Each row is a point on a tangle of strands that fork, close into loops and nearly touch. The rows are in no order.
(in the rows, 100 means zero)
Two points are linked if the straight distance between their rows is under 93.1. Some points are linked to none.
k764: 98 85 116 122 94 132 127 88 92 107 82 92 95 88 96 101 103 97 89 86 94 105 81 103 73 116 89 124 138 124 83 95 114 97 81 93 77 97 96 140 107 108 103 82 110 76 92 101 110 104 76 81 128 93 111 133 121 88 111 77 96 108 108 110 51 85 104
k144: 107 100 115 71 99 68 78 140 102 93 106 108 110 97 108 62 119 85 112 112 138 85 99 81 122 87 101 95 58 120 119 101 81 108 118 105 122 99 97 55 108 84 84 133 105 84 87 127 104 87 151 116 76 97 95 77 105 124 142 91 113 106 126 120 132 108 109
k768: 76 71 79 105 117 74 81 109 84 110 87 99 61 139 105 79 103 92 72 119 105 97 65 87 111 105 69 124 87 125 127 124 111 97 137 124 123 95 74 98 72 103 92 141 93 114 60 75 95 93 108 91 58 78 93 100 140 109 87 100 94 99 109 111 103 152 114
k380: 106 111 101 74 114 58 82 146 88 74 107 127 127 94 105 81 111 84 116 126 129 76 126 100 119 74 117 70 67 93 106 105 71 107 124 98 116 119 106 49 109 84 82 122 103 97 119 126 97 87 148 125 70 103 80 52 80 122 120 108 101 97 107 94 158 109 101
k901: 107 105 82 94 96 78 87 76 113 108 115 104 98 116 81 102 82 115 82 108 84 96 123 98 116 105 94 104 97 75 121 91 94 85 109 115 101 93 84 103 81 98 109 99 101 128 102 70 91 93 98 121 89 122 94 90 81 105 77 106 93 94 87 95 115 101 86
k942: 85 63 81 105 115 70 94 107 86 102 84 81 74 127 86 76 110 94 69 118 113 79 69 76 112 107 66 121 103 132 123 103 110 89 128 114 108 91 66 114 79 87 96 132 104 99 65 84 101 84 95 94 75 85 91 118 139 113 99 78 98 101 104 119 89 129 100
k172: 107 112 123 74 97 86 89 145 104 80 109 111 121 81 116 70 124 84 122 103 141 83 101 89 113 75 110 83 70 122 102 93 82 113 97 99 117 109 108 58 125 90 84 117 108 67 103 152 112 89 149 112 89 94 100 79 100 122 155 90 114 110 127 122 129 94 114
k424: 88 96 91 110 88 114 133 39 102 107 81 73 81 105 71 123 80 117 82 93 39 120 119 91 81 122 92 118 133 70 92 66 124 82 71 88 63 86 105 154 104 99 130 75 120 112 121 70 107 115 41 104 128 112 103 156 82 75 67 74 87 89 77 82 67 85 80
k59: 94 103 83 110 78 104 103 40 128 115 108 89 87 121 92 116 68 131 86 89 53 126 121 102 99 119 100 111 98 61 123 87 120 85 89 107 89 75 102 124 84 98 130 88 107 133 107 60 91 118 65 117 115 121 115 118 70 79 55 106 103 95 75 79 82 95 82
k91: 77 85 83 118 102 118 115 70 90 102 85 86 70 119 86 105 98 101 72 95 75 100 77 105 81 117 75 116 128 107 105 99 128 93 95 102 88 90 93 143 84 108 104 92 106 103 89 74 102 108 56 95 99 91 103 137 113 88 77 80 95 103 88 94 67 109 98
k645: 114 114 94 92 89 81 84 92 117 114 121 114 113 107 97 101 83 111 97 106 96 107 125 103 119 103 104 102 81 86 121 100 84 91 110 112 106 91 93 82 88 97 102 99 96 121 100 85 91 89 113 125 91 118 105 77 80 108 92 113 104 94 98 95 113 93 81
k359: 116 80 128 106 64 85 84 105 149 114 105 72 115 108 101 65 105 112 101 86 141 100 99 57 116 117 92 122 67 131 135 88 92 86 122 108 91 56 81 93 101 72 95 126 111 93 73 110 102 85 118 102 100 116 128 103 119 106 140 76 129 115 125 126 63 77 82
k538: 102 103 117 114 81 123 99 120 120 126 112 98 114 87 141 94 95 100 121 72 112 135 61 104 89 86 119 105 85 113 92 120 110 123 85 88 106 98 113 74 118 121 93 88 93 78 79 125 105 102 114 82 112 97 120 92 109 96 132 124 125 107 142 119 77 95 122
k423: 103 90 121 128 108 162 124 118 83 121 96 103 99 79 126 104 106 94 120 75 89 121 67 120 59 100 110 117 133 126 48 112 117 124 62 76 81 112 114 129 128 130 106 67 88 61 89 114 106 113 80 62 134 83 115 115 125 82 128 101 98 111 116 115 58 86 135
k458: 98 110 92 112 105 127 120 64 92 104 97 95 84 96 92 124 89 110 94 88 63 112 110 119 81 108 93 105 137 82 81 82 115 96 71 98 80 101 102 138 100 117 118 71 102 102 113 78 102 116 67 98 128 109 106 126 85 85 75 95 88 95 86 92 74 90 101
k431: 107 104 108 69 121 73 92 140 75 61 95 107 111 88 78 81 138 80 104 115 135 46 120 92 123 80 100 79 110 117 83 83 83 98 87 100 114 129 83 95 122 74 89 119 105 69 117 134 107 95 141 106 103 94 75 89 110 126 132 77 95 99 87 125 140 94 115
k816: 100 108 89 96 115 102 96 110 84 102 110 113 86 91 110 104 111 91 95 106 98 93 96 119 101 92 98 99 112 107 88 112 103 107 96 112 115 124 98 94 99 112 91 102 88 93 94 103 104 99 111 99 97 88 89 92 107 111 95 103 88 98 106 107 118 113 112
k110: 78 79 87 103 108 91 78 106 89 121 90 104 63 130 122 80 100 92 81 106 112 112 59 95 105 105 80 122 75 121 131 132 115 105 141 121 129 90 86 80 73 111 85 136 90 118 56 79 91 98 116 87 54 78 105 95 132 107 89 108 100 101 125 107 106 150 115
k493: 111 124 89 96 88 100 67 109 107 107 116 115 129 91 143 96 77 97 130 108 116 126 99 104 107 86 125 70 38 93 121 125 72 126 134 80 124 99 138 43 95 94 84 112 85 147 109 102 82 80 131 102 63 105 106 57 78 92 99 156 108 93 127 77 129 115 80
k831: 87 60 88 101 104 69 94 97 92 99 82 76 88 117 67 75 106 96 64 115 111 68 83 68 111 107 69 121 110 128 118 87 103 81 125 110 95 92 63 128 87 77 100 125 115 93 78 85 100 80 87 98 89 98 86 123 129 109 104 66 98 100 99 121 84 109 90
k474: 113 109 89 76 123 34 73 146 85 64 101 126 126 108 79 76 110 79 112 139 125 62 143 92 141 79 109 62 69 78 116 102 57 94 139 93 109 120 99 50 102 75 86 129 102 103 135 117 87 88 150 126 64 105 57 32 75 125 107 117 97 98 94 86 177 117 98
k297: 105 95 93 97 100 93 120 65 98 92 85 80 99 98 47 113 90 113 75 104 72 86 137 77 96 107 90 108 135 77 93 57 104 75 75 99 72 99 80 142 103 89 116 84 124 107 123 79 105 94 66 109 125 120 85 141 90 98 88 67 79 88 76 106 93 80 72
k69: 87 76 112 142 78 124 111 91 134 129 92 82 89 118 128 86 97 100 89 71 112 128 53 82 80 122 89 123 94 134 117 119 133 102 113 90 81 66 94 108 94 102 96 115 111 85 63 96 99 103 88 81 98 94 133 120 128 86 112 94 128 109 128 115 37 110 106
k438: 109 81 125 94 76 72 75 128 135 119 98 83 104 114 116 54 110 99 105 90 149 111 70 53 122 105 88 121 38 137 144 102 92 95 136 111 109 63 84 64 98 84 78 150 109 92 58 107 98 90 140 97 75 98 114 90 126 116 142 85 128 112 151 136 90 109 105
k712: 103 119 90 79 124 65 91 136 86 74 110 122 114 90 99 104 111 83 109 126 116 76 126 118 112 77 122 73 96 86 85 111 76 110 110 98 117 137 107 64 103 101 85 107 94 100 130 118 103 90 130 117 83 100 70 64 85 117 98 113 86 95 93 91 159 114 107
k905: 81 92 89 118 70 112 102 49 125 126 106 94 77 129 108 106 74 126 90 85 65 137 91 111 91 123 97 117 89 76 129 113 123 96 111 113 96 66 105 115 76 100 124 94 99 131 87 64 90 124 69 108 98 115 128 107 85 70 58 114 118 104 85 77 72 106 88
k307: 97 106 84 90 138 92 96 131 67 79 104 114 85 89 97 112 126 84 99 119 102 76 93 120 104 82 99 82 123 107 73 116 98 114 87 111 123 151 97 93 104 110 89 106 85 84 109 111 107 101 116 91 99 77 69 93 114 122 96 98 75 100 91 106 135 119 121
k325: 116 109 101 91 120 110 140 74 82 87 76 89 99 85 42 144 101 105 88 101 63 82 154 86 97 101 101 97 167 57 55 46 96 79 47 86 68 120 86 144 116 102 120 62 124 104 146 87 110 108 67 97 134 117 70 141 87 95 89 72 55 78 68 101 103 78 79
k592: 123 114 124 81 80 76 84 114 130 101 119 98 132 97 90 72 108 108 115 106 130 84 126 76 126 100 100 99 69 107 126 80 72 87 104 108 98 75 89 79 112 77 102 115 101 94 96 117 97 84 133 126 102 121 112 82 92 116 139 88 123 105 108 115 103 68 82
k146: 124 137 102 81 103 79 104 102 112 87 120 113 141 85 96 122 94 107 116 110 98 92 152 113 115 91 126 79 99 65 99 86 70 95 82 95 89 100 103 78 103 108 108 88 97 107 133 108 96 86 110 126 113 122 95 74 62 108 96 110 97 85 83 85 121 70 80
k57: 124 126 107 91 99 93 105 87 118 97 115 101 125 89 92 116 92 115 106 103 91 97 142 103 111 99 109 99 111 77 98 79 86 90 72 102 88 93 93 100 103 103 116 86 102 102 120 96 98 96 102 121 126 123 104 99 69 103 98 97 97 85 89 96 99 68 79
k663: 104 106 127 77 118 106 101 152 77 61 91 115 113 62 107 79 141 81 116 99 141 57 102 98 99 71 111 77 104 134 70 82 87 113 77 91 121 130 108 83 137 89 87 108 114 45 121 160 119 96 145 92 110 80 91 96 118 126 158 74 98 112 111 127 130 90 127
k593: 105 133 87 89 129 92 101 117 86 77 113 117 125 79 108 144 97 91 122 107 98 87 145 140 91 81 139 66 114 64 69 102 72 107 93 88 102 136 121 74 108 118 89 82 87 115 152 114 103 90 106 113 101 107 76 62 69 99 76 129 71 90 82 68 141 97 104
k293: 128 130 106 73 96 59 90 121 109 82 122 129 163 88 102 95 89 102 128 129 124 95 160 91 126 87 131 54 48 64 129 92 43 91 121 84 91 87 111 50 106 87 100 110 86 123 140 114 78 81 129 132 87 121 82 41 60 112 115 128 107 98 92 65 135 70 63
k188: 79 82 69 103 99 75 92 67 104 112 99 86 77 137 69 90 78 119 63 108 73 93 100 84 106 110 72 113 103 83 131 89 115 78 118 116 95 85 75 121 73 89 109 109 108 130 91 57 95 96 70 115 79 111 89 113 103 95 65 91 95 101 86 97 102 122 92
k512: 97 109 96 113 116 133 114 87 77 106 99 103 85 89 104 119 98 103 97 92 80 106 96 129 80 102 96 103 135 98 73 100 110 108 72 101 91 116 104 130 102 127 105 75 91 92 102 91 104 114 80 92 120 92 99 114 102 94 83 100 87 98 93 99 85 96 115
k818: 107 136 94 96 119 107 101 112 86 90 115 112 131 74 128 140 88 98 131 100 95 103 128 142 83 78 143 73 105 72 64 108 80 117 96 87 107 126 127 77 112 126 94 74 81 112 140 119 101 91 104 107 109 105 91 68 71 92 80 138 80 95 91 70 132 93 103
k181: 110 112 87 94 103 84 102 76 109 99 111 96 102 104 74 110 89 115 84 103 81 93 135 97 112 101 96 104 116 76 105 75 96 84 87 108 90 97 84 112 92 96 110 91 103 114 113 77 97 96 91 121 107 123 92 108 80 109 84 95 90 89 85 103 104 88 87
k243: 112 114 94 78 107 67 72 137 92 85 108 128 130 93 117 84 100 86 118 124 125 97 116 99 112 79 120 73 50 98 113 114 64 114 138 91 122 112 119 40 101 89 80 123 96 113 118 118 92 80 147 117 60 103 85 53 81 118 114 125 100 98 121 89 154 117 93
k822: 98 84 112 122 86 122 114 94 106 112 90 86 97 96 104 93 103 98 91 84 110 107 84 92 82 116 89 124 121 129 98 96 116 95 97 97 81 83 92 123 108 103 99 94 107 78 81 101 109 98 87 84 117 97 117 127 123 94 112 81 110 110 116 118 47 88 96
k13: 79 85 87 115 82 105 113 50 112 113 91 74 81 121 85 103 82 115 76 90 66 108 92 92 87 127 84 120 117 96 121 90 133 88 98 100 75 68 95 140 87 89 117 98 114 108 97 68 103 104 51 106 107 107 112 137 98 79 70 79 102 102 89 91 56 97 83
k727: 115 89 126 82 82 78 92 97 119 86 100 74 119 88 52 78 106 109 87 101 128 69 128 59 120 105 91 117 100 113 113 57 81 73 109 107 85 72 75 126 110 62 108 107 114 90 99 111 105 83 111 115 114 126 104 112 98 110 133 66 111 97 90 120 89 61 75
k300: 112 90 122 102 72 82 81 115 139 119 108 86 107 108 114 63 106 106 105 88 142 111 80 62 118 109 93 117 56 128 137 101 95 96 124 110 104 65 84 73 100 83 90 133 107 94 64 104 98 88 129 103 87 108 120 95 117 111 136 91 128 112 140 129 80 96 93
k929: 118 122 96 74 114 42 81 129 100 76 112 129 145 96 80 86 97 90 120 133 122 73 156 87 137 86 119 61 62 68 124 91 45 90 131 91 94 102 99 48 102 75 93 118 95 112 138 111 82 81 137 136 70 118 66 29 62 118 111 120 98 94 89 77 160 91 83
k437: 89 82 109 105 85 115 143 57 91 104 67 72 91 99 64 121 90 106 73 92 55 103 98 89 72 126 89 127 145 93 86 76 122 86 78 88 61 90 103 164 105 94 119 75 122 91 113 84 114 106 40 89 129 104 100 156 103 76 83 61 87 98 86 91 53 83 81
k758: 107 86 119 76 93 58 68 135 115 107 101 97 104 111 109 51 113 91 106 108 145 98 82 62 127 94 86 112 39 129 138 102 84 100 137 112 122 80 87 55 99 78 79 150 106 89 64 109 97 87 152 108 68 96 99 75 118 119 141 89 119 107 143 130 125 117 107
k541: 100 118 79 104 84 118 99 50 119 115 110 108 89 102 103 137 60 116 103 94 55 126 126 127 98 111 115 97 100 56 101 96 105 96 94 105 102 93 118 107 78 117 120 69 97 145 116 74 87 127 69 103 104 116 118 88 58 71 43 136 96 88 68 62 106 97 91
k720: 119 126 96 80 104 67 88 109 110 92 121 117 131 100 86 107 89 101 103 119 104 87 145 103 126 94 116 84 83 74 114 94 68 93 108 101 101 99 98 71 95 96 100 103 93 118 121 98 89 86 118 131 88 121 88 62 66 111 94 111 96 91 90 89 136 88 82
k595: 117 120 86 85 100 74 66 121 102 93 113 127 130 97 125 88 86 94 123 124 121 107 117 98 113 89 120 71 40 91 125 118 62 116 143 88 121 103 122 39 96 87 83 122 91 133 115 101 85 75 139 117 58 107 94 46 76 104 104 139 99 94 119 80 148 115 82
k366: 123 122 123 72 81 69 84 126 122 94 124 113 147 94 102 80 104 102 122 113 128 93 132 84 126 93 116 80 53 93 129 94 60 95 108 99 102 84 99 57 111 85 99 114 101 97 107 125 90 85 136 134 90 119 105 61 77 117 140 106 121 102 109 96 120 73 80
k95: 72 93 91 137 106 156 120 65 86 111 90 91 61 118 103 121 95 105 102 77 56 136 74 140 59 115 84 113 128 91 72 112 140 107 81 96 81 99 117 147 86 130 120 62 90 105 84 75 94 141 41 84 106 86 119 129 98 58 53 108 103 105 75 77 68 112 123
k838: 92 92 84 109 61 115 70 52 135 136 106 110 88 128 119 101 54 120 99 91 81 143 94 98 109 133 103 103 51 80 148 129 106 100 146 112 122 68 113 89 66 92 114 105 90 167 84 55 72 124 91 101 66 114 136 73 84 62 53 145 120 101 95 70 98 120 75
k935: 108 77 93 72 143 66 95 154 48 47 75 114 87 103 65 93 145 71 106 130 121 39 90 82 133 75 79 70 135 119 71 99 96 95 94 107 125 160 84 103 111 67 84 126 95 63 121 122 115 96 135 85 111 68 54 105 129 145 123 84 79 92 71 126 147 117 135
k228: 100 107 84 105 83 99 120 34 122 109 104 77 86 113 73 123 74 131 89 93 36 121 137 86 96 115 103 110 116 52 109 62 119 77 70 98 73 78 101 136 101 94 137 80 117 129 125 65 98 114 54 115 128 122 106 140 68 74 61 90 93 83 68 78 78 85 75
k286: 91 109 92 106 131 130 106 122 60 96 107 112 84 82 125 119 113 87 115 101 89 95 74 138 78 80 107 90 124 111 58 126 109 123 80 106 118 144 117 101 111 134 88 84 77 79 94 117 105 108 100 72 107 68 85 96 116 106 94 112 75 105 101 94 121 124 133
k443: 82 94 94 126 79 130 102 64 118 130 104 103 82 117 120 112 77 118 102 78 74 140 81 122 84 115 101 110 98 89 108 123 123 105 102 109 99 77 110 106 83 112 118 81 93 119 80 81 93 126 77 97 104 108 133 104 88 67 68 125 118 105 93 83 70 105 101
k332: 76 76 91 122 108 114 113 88 86 105 79 88 70 121 98 93 110 94 73 100 93 97 59 102 84 115 71 122 119 128 105 115 127 96 107 100 92 92 91 133 85 109 98 105 104 94 74 83 98 100 67 88 91 81 103 134 138 95 87 78 97 106 97 103 61 120 101
k991: 104 80 94 82 146 93 107 154 43 53 77 116 84 91 74 108 144 72 104 128 112 54 78 101 111 81 80 75 139 126 62 114 100 105 80 107 124 157 90 114 111 88 83 118 90 61 117 123 116 102 122 73 118 63 64 123 140 138 119 84 72 99 78 119 129 114 136
k900: 105 126 86 83 128 74 96 137 81 66 112 123 132 85 105 119 109 85 117 121 121 79 146 122 100 74 139 61 96 73 83 104 66 108 109 89 109 132 119 59 106 105 82 97 90 111 150 120 103 85 124 119 89 106 70 54 71 115 92 122 83 93 90 77 154 102 103
k679: 113 116 93 91 129 102 120 96 76 81 93 98 98 84 63 130 112 94 90 108 88 75 133 110 106 95 97 87 154 81 61 73 93 94 57 96 87 130 86 128 107 108 107 81 100 95 132 92 107 106 88 101 127 104 71 115 92 112 89 82 71 88 77 109 115 85 100
k634: 93 96 100 99 141 121 108 146 57 81 103 115 87 73 124 106 129 81 119 106 105 87 67 123 81 72 99 88 119 125 57 124 109 130 80 101 124 147 116 89 123 123 83 98 85 58 100 127 113 107 113 71 111 63 78 104 128 120 119 96 80 110 109 112 125 118 137
k22: 96 68 81 94 131 89 114 116 50 74 71 95 76 115 50 114 119 84 69 124 93 58 78 85 111 94 63 92 148 112 80 102 103 82 91 100 103 137 72 142 93 90 95 108 92 98 103 92 110 93 82 78 105 70 65 142 140 124 96 83 75 95 66 113 109 117 110
k614: 107 121 98 81 115 77 97 126 92 82 111 115 118 85 94 102 114 91 109 113 115 77 128 112 111 87 115 83 105 93 88 93 81 105 92 102 106 122 97 78 109 98 91 107 95 86 119 120 103 90 124 122 97 107 82 77 87 119 110 97 95 96 95 105 136 88 103
k864: 99 119 91 114 96 122 109 60 105 116 106 104 91 95 105 132 78 117 99 87 57 120 114 129 88 105 107 101 120 69 89 95 112 100 76 106 93 98 111 119 92 122 120 68 95 118 113 80 97 119 74 107 121 111 112 105 70 80 63 117 95 90 79 78 92 90 101
k255: 114 111 95 88 125 97 129 85 80 81 85 90 102 87 44 136 105 101 86 106 83 71 152 92 106 97 99 91 157 66 63 53 92 83 54 92 78 126 83 132 112 100 113 73 113 103 142 89 107 105 80 104 127 112 66 124 89 105 91 79 67 81 68 111 117 81 86
k217: 77 97 95 116 116 135 99 103 80 118 99 108 67 102 131 106 104 89 102 89 93 118 59 127 80 94 95 106 106 114 83 133 123 117 102 107 118 112 113 101 91 133 87 88 80 99 66 100 95 113 90 75 89 70 109 99 122 93 85 117 92 104 107 97 98 129 132
k761: 115 75 132 101 63 82 96 88 153 107 99 62 120 103 80 76 91 121 92 88 128 96 108 55 112 119 90 128 81 122 131 77 90 79 121 108 78 50 82 119 105 58 111 114 116 90 88 105 107 86 99 106 116 124 127 116 108 101 132 64 127 110 112 111 52 64 64
k697: 79 86 89 118 62 108 85 55 133 136 105 97 81 137 115 96 72 127 89 87 79 137 81 99 99 130 95 115 69 82 144 125 122 94 137 117 105 61 105 102 68 97 111 111 99 144 77 60 84 121 82 105 76 111 131 94 96 71 57 122 121 106 96 79 79 119 85
k251: 96 77 105 106 92 96 107 97 103 101 89 81 90 101 85 86 110 97 78 99 115 86 84 80 97 113 80 123 114 131 109 93 107 87 111 107 87 87 76 123 100 89 96 109 109 87 79 97 106 85 88 95 106 97 103 124 124 105 113 71 101 106 108 119 67 96 89
k385: 56 78 87 138 97 139 120 63 98 106 80 78 58 139 99 106 100 99 81 86 69 120 48 119 68 134 68 128 120 108 101 119 152 103 100 90 87 82 107 145 74 111 111 91 103 99 72 71 100 126 30 83 83 79 119 142 125 65 56 88 113 113 82 80 54 124 110
k778: 91 100 98 108 109 115 100 113 88 110 107 108 82 93 127 97 111 90 101 96 109 109 72 114 92 92 100 106 106 122 91 122 113 116 98 106 113 112 102 92 104 118 85 100 90 86 75 109 104 99 112 83 97 79 103 99 121 106 108 104 97 104 120 114 97 112 120
k502: 81 93 103 132 74 134 97 78 121 140 105 102 82 114 130 104 81 111 100 70 87 150 66 114 84 110 105 109 93 99 108 132 129 110 107 100 101 78 109 97 87 117 110 86 95 113 72 90 90 121 86 88 100 106 135 97 102 73 87 128 127 105 108 91 66 108 111
k820: 97 115 91 93 110 105 89 119 87 106 110 117 99 85 132 108 97 90 111 105 104 108 89 126 94 83 119 91 90 100 87 125 96 125 110 106 123 125 118 68 99 117 84 96 84 107 95 115 103 93 120 95 83 90 93 76 96 103 96 125 91 99 114 91 128 118 111
k730: 73 78 103 122 95 114 92 102 105 131 88 98 64 132 140 81 104 91 86 84 117 132 40 94 92 105 83 125 74 124 123 137 133 109 135 110 115 75 96 83 76 120 83 128 99 107 45 86 89 108 107 74 64 72 115 103 137 96 95 111 113 105 133 109 79 146 122
k279: 103 111 111 99 84 111 90 125 115 114 117 110 121 84 142 94 95 95 125 86 116 128 73 107 97 83 125 98 71 105 98 124 97 126 102 91 116 103 121 57 111 112 86 94 97 91 86 127 104 92 123 90 97 98 113 82 98 99 125 128 119 106 141 109 103 103 109
k387: 82 87 87 109 73 96 111 36 128 119 98 69 85 123 85 103 75 128 81 89 54 120 104 83 92 129 91 123 102 78 128 82 130 84 98 102 71 61 97 136 91 82 126 100 113 120 101 58 100 106 49 114 112 117 112 135 86 74 62 84 110 101 83 83 58 92 73
k907: 106 94 120 114 77 120 99 117 129 120 109 91 107 90 132 81 103 98 115 72 126 128 65 86 93 93 107 111 83 128 103 112 110 113 93 91 100 85 103 80 114 110 89 103 101 76 71 125 108 98 116 80 114 98 119 101 117 101 141 105 128 109 146 133 66 94 117
k23: 114 115 111 73 107 71 92 125 100 79 110 107 120 89 82 84 124 91 108 114 128 69 128 93 124 90 102 88 96 107 102 81 76 96 96 103 106 108 87 84 114 79 99 114 102 82 109 124 104 89 134 123 99 109 87 79 93 122 128 84 102 98 95 118 129 81 98
k339: 99 83 118 115 93 134 142 75 87 103 69 81 97 89 77 115 99 99 81 87 72 104 89 104 66 123 90 131 150 108 73 87 115 91 73 87 62 97 107 160 111 109 112 73 118 76 104 94 118 108 54 78 136 98 108 151 109 81 99 67 90 106 92 97 48 82 97
k354: 65 84 85 137 110 153 120 68 80 99 83 87 52 130 94 116 100 99 90 88 60 119 58 133 64 123 69 118 128 98 81 118 144 105 88 96 89 100 115 152 75 125 113 73 95 107 76 71 99 135 31 78 96 76 111 143 114 66 51 92 104 110 74 74 70 125 119
k752: 86 104 91 113 129 138 108 110 65 109 106 111 69 93 124 117 109 89 106 94 84 105 66 138 77 88 97 98 121 113 67 128 122 119 86 105 116 131 117 109 103 136 91 81 72 91 81 107 101 113 82 70 100 66 94 102 119 99 85 112 81 106 97 92 107 121 133
k972: 95 79 117 133 85 128 115 100 118 116 90 85 92 103 119 86 104 93 92 73 117 121 62 88 79 116 91 126 109 140 98 112 125 101 103 90 81 80 93 115 105 108 95 100 108 76 71 106 106 99 91 74 112 91 123 123 133 91 120 87 115 113 127 122 41 99 108
k800: 120 104 123 85 82 80 89 103 124 94 110 85 123 90 79 75 110 109 102 101 128 81 126 71 121 106 94 110 90 113 118 69 78 83 101 107 89 73 80 105 110 71 104 110 104 91 95 113 102 85 120 119 112 125 110 99 97 112 133 77 116 102 100 119 91 69 81
k973: 111 87 102 66 129 61 90 141 63 54 81 105 101 100 61 76 142 76 100 121 135 36 111 73 141 79 87 80 122 113 84 80 86 84 99 103 117 139 73 108 117 59 86 124 99 73 114 129 110 96 141 100 109 86 60 94 117 133 126 78 89 94 74 125 145 101 123
k167: 100 94 97 88 143 107 108 140 59 73 95 115 85 83 99 107 136 78 105 118 108 68 81 113 96 85 93 81 130 124 62 114 105 115 76 103 120 149 98 103 116 107 88 103 89 66 108 121 114 102 114 80 116 67 72 109 127 125 114 90 76 103 92 115 126 114 126
k123: 91 88 107 136 71 127 103 82 134 142 102 92 89 121 133 92 89 110 96 67 101 146 60 101 84 115 99 114 85 108 119 127 127 104 108 96 92 68 96 96 95 109 106 101 102 104 69 93 94 112 97 87 107 107 138 107 113 81 100 119 133 107 124 101 49 103 102
k326: 109 93 120 114 75 106 92 110 135 124 105 91 108 101 125 79 101 104 105 81 125 125 75 82 101 107 100 114 77 124 119 107 105 107 109 102 98 77 94 80 104 99 91 114 101 90 70 109 102 96 121 93 103 104 123 101 114 106 131 99 128 111 136 130 66 93 100
k692: 106 117 93 100 129 120 118 100 70 92 96 106 91 82 89 126 110 97 98 101 85 82 109 125 90 98 98 94 148 95 60 93 99 104 62 101 94 134 97 129 105 123 103 79 89 89 118 98 108 107 86 92 122 93 83 114 101 105 89 91 71 97 86 105 106 93 110
k419: 100 127 92 99 102 109 92 110 93 106 115 117 121 78 137 124 84 95 123 99 97 115 101 135 88 83 136 81 92 84 78 120 92 121 105 90 116 120 129 69 107 120 88 79 80 111 117 116 101 91 110 99 93 98 101 70 75 91 89 142 92 99 105 77 128 101 104
k739: 113 112 107 104 113 128 139 64 85 95 80 90 93 82 67 138 95 111 95 92 52 99 139 102 82 110 102 100 158 65 60 58 98 88 48 89 67 113 102 152 111 114 125 62 120 99 140 85 111 115 61 99 143 112 90 147 77 87 84 81 66 80 80 97 86 76 89
k708: 93 62 121 119 105 124 129 120 80 97 78 94 84 98 102 92 127 76 82 95 120 91 52 89 80 114 78 132 121 153 84 118 118 98 100 89 94 99 94 127 106 109 84 103 108 63 74 114 113 97 87 61 107 65 104 137 156 105 122 71 98 113 113 121 57 111 113
k788: 105 114 92 107 114 124 125 65 86 99 91 92 85 91 77 138 92 111 90 93 58 100 124 111 87 102 95 101 148 69 73 72 109 90 58 96 75 111 104 141 103 116 119 66 109 106 127 77 102 114 64 100 133 110 89 132 82 90 71 87 75 86 78 92 89 83 97
k910: 103 117 94 98 84 111 76 111 111 115 112 109 123 86 152 100 75 101 126 96 112 131 82 111 100 84 130 78 51 95 108 130 82 131 128 79 126 100 139 50 102 105 87 97 87 135 99 109 90 85 124 93 73 100 113 64 81 83 104 159 111 96 130 81 121 111 93
k183: 118 75 137 87 64 73 104 80 140 93 95 55 128 87 49 86 89 124 87 92 118 81 128 50 115 114 92 129 96 108 119 54 87 70 115 105 74 54 82 138 108 52 117 102 124 88 104 110 108 82 88 108 126 134 112 124 99 96 130 51 116 99 92 105 65 50 62
k939: 96 104 69 101 70 112 89 35 131 115 113 103 83 118 97 128 51 122 95 97 53 135 123 114 102 122 111 102 78 53 125 99 112 90 112 110 105 80 118 109 69 101 126 82 100 163 109 55 80 134 63 105 91 119 120 89 57 63 34 141 103 93 65 60 106 106 81
k715: 97 98 71 106 64 115 78 43 131 120 110 110 91 119 109 118 50 123 101 97 64 139 111 109 107 130 106 98 63 66 134 112 105 99 129 111 116 75 116 99 64 96 119 92 92 168 98 54 75 128 75 100 77 116 130 75 66 63 39 147 111 95 75 62 107 113 74
k28: 80 100 99 132 107 150 110 80 84 119 98 105 72 103 118 116 93 103 107 82 73 127 76 135 73 104 96 107 124 102 74 114 128 110 83 100 95 105 113 126 96 133 110 66 83 98 83 91 96 129 69 84 108 88 119 111 102 76 75 113 99 104 91 88 77 104 125
k961: 128 130 116 74 83 68 84 119 117 93 123 123 160 90 110 89 89 107 127 120 124 103 141 88 126 91 127 64 41 75 130 97 51 97 117 87 99 88 111 48 106 88 100 114 92 116 120 117 84 81 132 133 87 118 102 53 66 111 126 125 116 98 104 73 126 70 67
k427: 105 111 118 71 122 80 94 153 74 53 91 115 114 75 96 81 144 82 118 109 140 47 119 99 112 69 111 65 105 120 79 83 81 107 83 97 121 137 98 81 129 79 91 117 112 54 130 153 111 97 149 109 104 87 80 83 109 132 152 76 99 102 94 122 146 94 126
k125: 111 117 113 92 78 102 84 127 116 102 115 110 141 84 148 91 89 98 130 98 123 129 79 103 104 74 132 82 50 98 106 122 79 130 110 78 122 99 135 44 115 108 83 99 99 104 102 129 101 84 130 99 89 106 108 72 85 100 130 140 121 103 142 94 114 96 98
k684: 76 79 95 123 102 112 103 96 99 119 91 93 67 124 123 85 108 95 83 91 107 111 56 98 89 111 77 124 100 128 116 122 132 101 119 109 103 83 91 104 80 112 87 117 97 98 58 88 95 101 92 85 82 80 113 119 137 98 96 90 106 104 117 112 68 129 110
k116: 108 115 129 82 102 108 100 149 94 72 103 110 125 65 123 83 128 87 131 92 134 82 98 102 91 69 120 81 91 121 76 86 91 120 78 90 113 115 117 70 135 103 87 104 109 52 112 158 118 95 138 100 111 88 100 91 105 119 156 91 111 113 126 122 121 85 127

A piece is two or more points that can be reached from each other along the links. Count, over all rows, the pieces, the separate loops (a circle has one, a figure eight two, a Y none), the forks (points with three links) and the tips (points with one).
pieces: 3
loops: 8
forks: 11
tips: 1

Name the points in between on the shortest way along the links from the first point to the second, in order.
k942 / k69: k831 > k251 > k822 > k972
k326 / k23: k300 > k438 > k758 > k144 > k172 > k116 > k663 > k427 > k431
k712 / k286: k614 > k23 > k431 > k973 > k935 > k991 > k167 > k634
k13 / k788: k387 > k59 > k905 > k697 > k838 > k715 > k939 > k541 > k864 > k458
k538 / k595: k279 > k125 > k910 > k493
